A landscape with many valleys, sampled at points; each row gives a point and its height.
From any point a ball rolls to the lowest of the 3 points nearest to it. It stops when none of these is lower. Distance is the straight distance between rows; heights are no part of it.
lif (h 708): [-7 -2 -6 -6 -7  1 -8  8 -5]
tuz (h 694): [-6 -4 -2 -4  8 11 -9 16  0]
Zof (h 225): [ -6  10  19   3  12   2 -20  25 -19]
soli (h 318): [ -5   5  13   5  18   2 -16  22 -16]
Zoz (h 348): [ -8  10 -10   2  -5 -11  14 -16  -5]
tuve (h 599): [ 13 -21 -20   6 -13 -13  27 -41  15]
lup (h 409): [ -7   6   5   3  20   5 -13  17 -11]
bune (h 404): [ 18 -13  -2   4   3   8  11 -12  22]
netob (h 417): [-17  16 -20  -5  -6 -19   7 -23 -11]
veba (h 250): [-13  23 -10 -13   3 -14 -21  -1  -7]
rikag (h 279): [ -4 -19  13   6  18  23  -2  26  -2]
Galaf (h 424): [-12  17  -6  -8  10  -5 -19   5  -5]
deve (h 192): [-13  11 -15  -6  -8 -20  -8 -11 -15]
Nisek (h 104): [  6 -20  18   0  -2  26   4  21   7]
zozu (h 187): [ 19  -6 -12  -1 -13  -7   7 -21  18]
pozin (h 454): [-20  16 -21  -7  -6 -27   1 -23 -14]
nugum (h 134): [11 -8  7 11  0  3 16 -3  5]
Tume (h 923): [  2  -8   7   2 -10   4   6   6  -3]
soro (h 47): [  9  15 -15  -5 -15 -13   9 -24  13]
Kivo (h 188): [ 23 -29  29  11  -3  21   5  15  11]
Tesa (h 228): [ 15  -4  -4   3  -1   3  12 -14  20]
laniz (h 212): [-12   6 -13  -5  -8 -16  -6  -7 -12]
dofil (h 335): [ -4   4  15   6  15   4 -17  26 -16]
suge (h 139): [  7   7  -4   1  -2  -1  14 -15  10]
zare (h 542): [ -7  -1   1   0  17  10 -11  17  -5]
Falo (h 767): [  1  21 -18  -8 -18 -17  10 -28   9]
zumam (h 473): [-3 -9  1 -5 -4 11 -3 14  1]
Vokov (h 203): [  4  13 -11  -2  -6  -6  14 -20  10]
ret (h 633): [  0  -6  18   9  17   9 -17  29 -14]
lerug (h 125): [ 14 -22  24   5  -5  22   5  17   9]
rigub (h 455): [ -9  22 -18  -8 -11 -13  13 -25   4]
dipib (h 154): [  9   7  -8   0  -6  -3  12 -18  14]
siz (h 202): [ 21 -17 -10   1 -11  -4   7 -21  21]
gaboz (h 307): [ 18 -29  30   6  -2  31   5  21  15]
Nizud (h 386): [ -7   5  -5   3  -7 -10  10  -9  -8]
Zuka (h 296): [ 21 -22  19  14   4  12  12   3   9]
Pasur (h 371): [-12   9 -11  -1  -7 -14   8 -15 -10]
Rike (h 69): [  9 -24  23   3   0  31   5  23  13]
kun (h 613): [ 14   9 -18  -3 -18 -20   7 -28  11]
Gitop (h 380): [ 6 -4  6  7 -3  0 15 -5  0]
Nupu (h 204): [ 19 -10  -8   0  -5   0  10 -17  23]
gek (h 127): [-13  18  16  -1  11  -5 -19  19 -22]
gef (h 94): [-11  12 -14 -11  -4 -14 -18  -2 -10]
buzu (h 156): [-13  15 -14 -11  -6 -21 -19  -8 -12]
putun (h 793): [ 19 -18   7  10   8  11  13  -8  19]
zoruv (h 274): [ 18 -26 -13   6 -14  -9  16 -31  15]
fanul (h 162): [  2   9  -4   0  -3  -4  16 -14   4]
Lepi (h 226): [  2   1   0   5  -3  -3  16 -10   1]
samor (h 211): [ 14 -18  19  10  -4  10  11   6   4]
tulan (h 189): [-12  16  11   2  16  -4 -17  14 -17]
num (h 621): [ 16 -11   5  10   6   6  15  -8  13]
Nozu (h 223): [-10  17 -15  -5  -6 -11  13 -22   1]
tesi (h 59): [ -4 -16   9   0   9  22  -1  22   4]
mide (h 87): [  7 -16  16   0  -6  19   5  18   4]
daro (h 200): [-13  21  10   0  16  -6 -16  13 -18]
rikar (h 311): [-10  13  -9  -9   4  -6 -17   3  -5]
gez (h 429): [-16  14  25  -9   7  13 -25  37 -16]
Nof (h 185): [  8   2   2   5   0   0  17 -11   8]
bupeg (h 446): [ 18 -11 -21   4 -15 -20  14 -33  10]
pov (h 48): [ -5  16 -13  -5  -7  -9  14 -21   5]
rafaf (h 393): [-21  20 -23  -9  -4 -32  -5 -25 -16]
ked (h 764): [-7 -3 -5 -6  0  6 -9 11 -2]
nimu (h 522): [ -9   7  -3  -3  14   4 -14  12  -5]
dede (h 186): [ -9  13  17   3  11   0 -20  23 -21]
sose (h 805): [ 21 -22   4   7   6  11  12 -10  23]
Difel (h 453): [ -8   0  -8  -5 -10  -6  -7   2  -9]
lalug (h 218): [-16  16 -17 -10  -6 -28 -14 -15 -16]
nodu (h 754): [-3 -7 -1 -4 -9  4 -3  9 -3]
zodo (h 500): [ -5  -1  -2   1 -10  -6   7  -3  -9]
Puzi (h 143): [  1 -23  17   3   8  30   4  25   9]
nisu (h 333): [ -6  10  23   0   7   8 -24  34 -16]
guke (h 304): [ -3 -12   5  -4  -4  15  -2  17   3]
sop (h 531): [ -3 -16  12   9  20  18  -8  27  -7]
Kaded (h 509): [-10   5  -9  -8   2  -1 -15   7  -4]
ditus (h 709): [-6 -6  6  5 20 13 -8 23 -5]
duvo (h 173): [ 15   4 -12  -3 -10  -7   9 -21  17]
vupu (h 495): [-12  20  -3  -6  15  -5 -17   6  -9]

Two balls start at each pair of points below. Name the first point that both come to, or write none.
zozu, Lepi -> none
tuz, sop -> tesi
pozin, Difel -> gef
nodu, lif -> none
deve, Kaded -> gef
nisu, zare -> dede

For each start below, name the point where the ball stops.
ditus -> gek
Zuka -> Rike
zoruv -> soro
ret -> gek
Tume -> nugum
zodo -> suge
Galaf -> gef
Pasur -> pov

Call two points neighbours if one is among the 3 nearest of the other. Go from one point of each pair to the other, from neighbour to neighbour, staying as low as possible. Name the highest point that can't be avoided.
soro, suge -> duvo
pov, nugum -> Vokov
gef, nugum -> netob
suge, nugum -> Nof
mide, Rike -> Nisek
tesi, Rike -> Puzi
